Each row is a point on a landscape with many peaks, with its height.
From any point a climber steps to the highest of the 2 points nearest to it. It stops when none of these is higher. Distance is the straight distance between rows; heights are no part of it.
K350 (h 13.0): [  0   9  -9   9   5 -11 -20  -7  25   2  -3  27  15  11  21  -7  15   0
 -20  -8 -29   1 -12 -22  -3]
K864 (h 22.5): [ 11  -4  -2  -8  -3   5  24  12 -25   4   4 -17 -15  -5 -10   9 -11 -18
  11  19  18  10   9  13  -5]
K453 (h 22.6): [  8  22 -11 -16  10 -25  -7  33   9  18  12  18   2   9   4  -7   2 -13
   6 -12 -20   1  -9  -8   2]
K315 (h 48.2): [ -8  21  -4   9  18   4 -25  11  13 -14   9  15 -20  17  24 -11  27  21
  -8 -20  -5 -14 -12  -2   2]
K326 (h 51.7): [ 11 -17  -7 -25  -6   2  27 -17   0   2  -9  -4  -4   3 -17   6 -13 -25
   2  15  -5  23  32  -4 -19]
K619 (h 41.7): [ 14   0  11  -2 -15 -25  -8 -13  -7  20  10  13  15 -12 -13  -4 -23   6
  10  -7 -11  -2  -9   4  21]
K967 (h 31.4): [ 21 -10  -1 -14 -10 -19  20 -15 -19  16   9  -3   2  -9 -18   8 -23 -18
  20  14  11  12  17   9  -7]
K398 (h 9.6): [ -5  -5   1   9  -2  -7  -9 -16  21   1  -9  14  18   2   5   2  -1   2
 -16  -9 -16  -3  -7  -9   4]
K573 (h 33.0): [-17   2  12  -9   8   8   2  30  -2  -9   0 -17 -19   2  -8   5 -10  -5
  -5   2  -4 -10 -11   9  15]
K83 (h 24.8): [ 19   8 -12 -15   7 -33   0  11   1  12  11  17  16  -4 -12  -2  -4  -8
  20  -7  -4   2  -2  -1   3]
K111 (h 40.6): [  3   6  -8  21  -7  17  -9  -9 -25  -8  13  -2 -11 -14  18 -10  20  23
  14  13  27  -1   0   7   2]
K925 (h 50.9): [  7  -3   2  -5   1 -11   5   1  -7  -1 -10  -5   7 -14 -11   0  -6   4
  10  -5  15 -11 -13   8   7]
K537 (h 58.2): [ -3  -2  15   2   3 -17 -14  -6   9   3 -13   2  14  -8  -1   0 -14  14
  -5 -16 -14 -21 -26   6  24]
K532 (h 27.4): [-15   8   3  -7  18  13   6  34  -5 -21   1 -11 -33  10  -4  -3   5  10
   7   0  14 -12  -3  12   2]
K397 (h 32.2): [ 19   4  -1 -13  -3 -34   1  -1  -6  19  10  12  14 -12 -19  -4 -19  -1
  26  -7  -1   1  -1   7  13]
K133 (h 42.1): [ 11 -14  13  -7 -18  -8  15 -29  -6  14  -2  -5   7 -10 -16   6 -29  -6
   2   8  -5   4  14   7  -1]
K649 (h 15.1): [  8  21  -8   3   9 -18 -23   6  16   2  -3  25   9   5  19 -13  18   3
  -8 -13 -21  -6 -18 -21  -3]
K558 (h 33.7): [ -5  10  -1 -11  16 -14  -6  17  32   5  -7  16   5  24  18  -3  13 -17
 -22  -5 -38   5   1 -22 -19]
K754 (h 49.9): [-11  -3 -13  22 -10  18 -13 -17  21 -11   6  15  11  15  16  -5  23  13
 -12  -9   0   5  10 -14 -10]
K441 (h 17.1): [  8   5  -9   2   9   4  15   6 -11  -7   0  -2 -14  -1  -4  -5   8  -2
   6   7  21   6   5  -1 -14]
K980 (h 44.0): [ -8  -4  18   5  -8   5  -3  -1  -2   9   8 -12  -2  -6 -10   7 -17  -9
 -11   1  -5   3 -11   7  24]
K753 (h 50.1): [ -7  -8  25  -1  -9   8   5   3  -5  12   5 -23 -12  -9 -18  10 -26 -13
  -9   7  -4   5   1  13  20]
K742 (h 49.6): [  9  -1  14  -3  -6 -24  -5  -8   3  13  -3   9  17 -13 -10  -1 -19   6
   3 -12 -12 -11 -18   4  17]
K311 (h 56.5): [ -7  17  -3  13  12   3 -25   6   6 -17   3   9 -10   5  19 -10  21  28
  -2 -12   3 -20 -20   1   7]
K258 (h 8.9): [ -7  -5  -3  14  -3  19   4 -14 -11 -17   6 -11   0   4  10  -1  24  22
  16   0  31  -5  12  13 -21]
K119 (h 6.3): [-16 -14  -2   1   0  20   2  -5  -4 -22  -9 -20   4   5  -2   3  13  21
   8  -3  25 -12  14  13 -16]
K383 (h 19.7): [  1  -8   2  -7   1  16  23  10 -16  -4  -4 -21 -17   0  -7   6  -6 -11
   5  17  18   7  14   9  -8]
K792 (h 25.8): [  2  12  -2 -15  17 -20  -2  28  14  -1  -4   9   0  13   6  -1   1 -10
  -1 -14 -22  -9 -11  -9  -4]
K21 (h 19.9): [ 17  28 -18 -12  11 -25 -10  25   6   5  12  23  -1   7  11 -13  16  -4
   8 -13 -14  -1  -9 -14  -8]
K194 (h 37.5): [-11  -1  -6 -13   9   4   6  11  21  -4  -4   4  -4  18   4   0   3 -16
 -21   0 -26  14   9 -13 -12]
K455 (h 36.8): [ 16 -10   5  -3 -17  -3  13 -18 -15  14   7  -7  -1 -12 -11   9 -21 -14
   6  12   6   9   6   8   0]
K976 (h 30.2): [-20   4   5  -9  13  16   9  36  -7 -13   2 -20 -28   8 -11   1  -3  -3
   1   8   3  -5  -4   9  12]
K518 (h 55.7): [  9  13  -7   8   6  -5 -14   2 -12 -10   4   9  -4 -19  10 -17  16  24
  13  -2  17  -8 -21  -2   5]
K443 (h 6.9): [-20 -15  23   9  -1   4 -14 -14  17   2 -13  -9  13   0  -2   8 -15  16
 -18 -17 -18  -9 -13   6  20]
K506 (h 4.6): [-22 -19   9  -1  -7  23   2  -5  -7 -11 -10 -28   6  -3  -3   9  -1  14
   2  -6  20 -17  11  17  -3]
K360 (h 55.4): [ -4 -16  23  -2 -12  16   9 -10  -8   9  -2 -26  -7 -10 -15  15 -26 -11
  -6  15  -3  10  10  14  14]
K283 (h 57.8): [ -9   4 -15  22 -12  24  -6 -14   8  -9  14  12  -2  14  15  -6  25   9
 -11   2   3  13  18 -14 -11]
K867 (h 14.8): [ -7   1  -2  14  -6  24   3   1 -18  -4   7 -16 -12  -3   6   3   6   5
   2  11  24   1   4   9   3]
K128 (h 40.2): [ -9  -2 -11   3   5   9   0  -1  19  -8  -6   7   1  12   8  -2   7  -4
 -18  -4 -12   4   6 -10  -9]
K387 (h 41.5): [ 19  -3   3 -11  -2 -23   7  -3 -12  10   0   2  12 -17 -19   1 -13  -3
  19   0  10  -6  -4   9   3]
K521 (h 60.3): [ -4  -7   9   6   1  -3  -6  -4  -9  -6 -12  -6   9 -16  -3   0  -3  19
   8  -6  22 -24 -20   8  15]
K897 (h 17.2): [ 11  25  -9  -6  14 -22 -17  16  11  -2  -2  23   2   9  16 -12  17   6
   2 -16 -14 -11 -17 -16 -10]
K757 (h 11.2): [ -5  -2   6   8  -1 -13 -15 -14  29  11  -5  18  20   7  14   1   0  -3
 -24 -12 -34   6 -12 -12   2]
K456 (h 31.9): [  1  22  -7 -18  23 -20  -5  24  28   3 -10  23   1  26  17  -6  21  -7
  -5 -10 -30  -5   1 -26 -26]
K834 (h 67.8): [  3  16  -9   7  14  -3 -16   3  -3 -19  -1  11  -6  -6  10 -15  23  27
   8  -9  12 -17 -18   0   2]
K176 (h 43.2): [ -8   1 -10  11   3   7  -8  -4  16 -11  -6   8   5  10   9  -4  14  10
  -9  -9   1  -2   4  -9  -6]
K494 (h 67.6): [-12  -4  12   7   4   0 -13  -1  -1  -6 -11  -7   9  -9  -4   4  -4  18
  -3 -14   8 -26 -25   6  21]
K470 (h 51.6): [  4  -3 -10  25 -20  21  -4 -19 -16   4  11  -1   2  -9  15   4   7   0
   0  21  13  13   8  -5   3]
K43 (h 47.2): [ 10 -21   2 -11  -9   0  18 -35  -2   6 -12  -3   3  -7 -16  12 -24 -14
  -2  12  -7  12  27   2 -14]
K400 (h 45.3): [  9  -5  -3  13 -19   7   4 -17  -8  12  11   3  -2  -9   4   3  -2 -16
  -5  18   3  16   5  -7   4]
K653 (h 11.7): [ -2  -1  -4  13   3  16   4  -3 -23 -11  -1 -13 -10  -5   8  -6  15  21
  15   3  36  -2   3  16  -9]
K74 (h 46.0): [  7   0 -10  22 -14  15  -7 -13 -20  -2   9   2  -1 -14  15  -4  13  13
   8  18  18   4  -2  -1   2]
K606 (h 4.1): [-20 -18  18   5  -9  18  -4 -13  -2  -1 -10 -17   9  -6  -6  11 -10  11
  -3  -6  10 -12   0  13  16]
K880 (h 17.3): [ -4 -11   2   8  -7  22  16  -3 -16  -3  -1 -22  -8  -4   0  10  -6  -4
   1  15  22   3  11  12   0]
K25 (h 30.4): [  6  14  -3 -25  30 -25   1  22  24  -5 -20  15  11  19   5   4  17  -7
   6 -12 -26 -10   3 -23 -26]
K614 (h 19.2): [ 18   3 -12  -2   4   0  19   4 -22  -7  -2  -5 -12  -4  -3  -6   7  -8
  16  13  26  12  10   2 -22]
K732 (h 51.1): [  1   5  -1  10   2   2 -12   0 -15  -4   1   0  -3 -14   2  -6   6  17
   6   1  22 -14 -20   4  14]
K675 (h 8.1): [-15 -12  14   4   0   1 -11 -12  22   3  -9   2  14   3   2   3 -13   5
 -22 -11 -19  -3  -7   0  12]
K539 (h 22.4): [ 20   2 -13 -16   5 -16  25  12 -15  -1   2   0  -6  -2 -13  -6  -1 -16
  20   8  18  13  10   0 -18]
K907 (h 35.3): [-16   4  -7   1  12   0  -7   9  33   3  -1  10   1  23  18   0  14 -13
 -29   0 -36  15   4 -16 -14]
K195 (h 62.4): [ -9 -21  16 -19  -9  23  17  -7  -9   6  -9 -23 -14  -2 -18  11 -27 -21
  -6  16 -10  18  21  14   3]
K885 (h 58.1): [ -9  -5  -7  32 -24  28 -10 -19 -10   1  17   1   5   0  17   3  17   4
  -5  14   4  16  12  -7   6]
K712 (h 38.0): [-14   4  20   5   3   4  -6  19  -5   5  10 -15 -11  -5 -11   5 -10  -6
 -14  -2  -8  -6 -20   8  27]
K912 (h 38.9): [ 11  -3   6   4 -22  -2   6  -7 -10  21  20  -2  -3  -6  -9   6 -19 -22
  -4  11  -6  18   2   3   9]
K355 (h 56.1): [ -2 -18   1 -25  -8  18  21  -5   0   1 -10 -11 -12   4 -15   8 -17 -26
  -6  14 -12  23  29   0  -9]
K677 (h 5.4): [-15 -16  21  12 -11   7  -9 -22   8   0 -12 -10  14  -7  -5   7 -17  16
  -6 -11   4 -14  -5  10  22]
K242 (h 28.6): [  9  11  -5 -24  19 -28  -2  15  20   4 -13  15  15  12  -1   3   3 -10
   4 -16 -25  -8  -1 -16 -16]
K47 (h 26.3): [ 15  -5  -5 -17  -1 -10  26   9 -18   7   5  -9  -5  -7 -17   4 -14 -20
  18  14  16  12  15   9 -11]
K829 (h 15.3): [  0   3 -10   2   7   9   3   6   1 -10  -5   1  -8   3  -3  -5  11   3
  -1  -2  12  -2   3  -3  -8]
K920 (h 65.9): [-10   2 -13  29 -22  30  -6 -17   3   0  23   4   0  11  17  -3  22   2
 -14  12  -2  21  16 -12  -3]
K166 (h 20.1): [ 17   6 -12 -19  13 -24  15  16  -2   2  -1   6   7   0 -19  -4  -1  -9
  21  -5   3   3   3   0 -13]

For each start below, name the point where the climber stops.
K443 -> K920
K453 -> K920
K907 -> K920
K619 -> K494
K166 -> K494
K532 -> K195
K441 -> K47
K829 -> K920
K867 -> K47
K133 -> K195
K976 -> K195

Call two points neighbours if one is among the 2 nearest of the other. Go from one point of each pair to the other, from neighbour to neighbour, staying as high as possible. Name the lowest point that can't be avoided.
K47, K494 -> K166
K195, K920 -> K455
K834, K494 -> K732
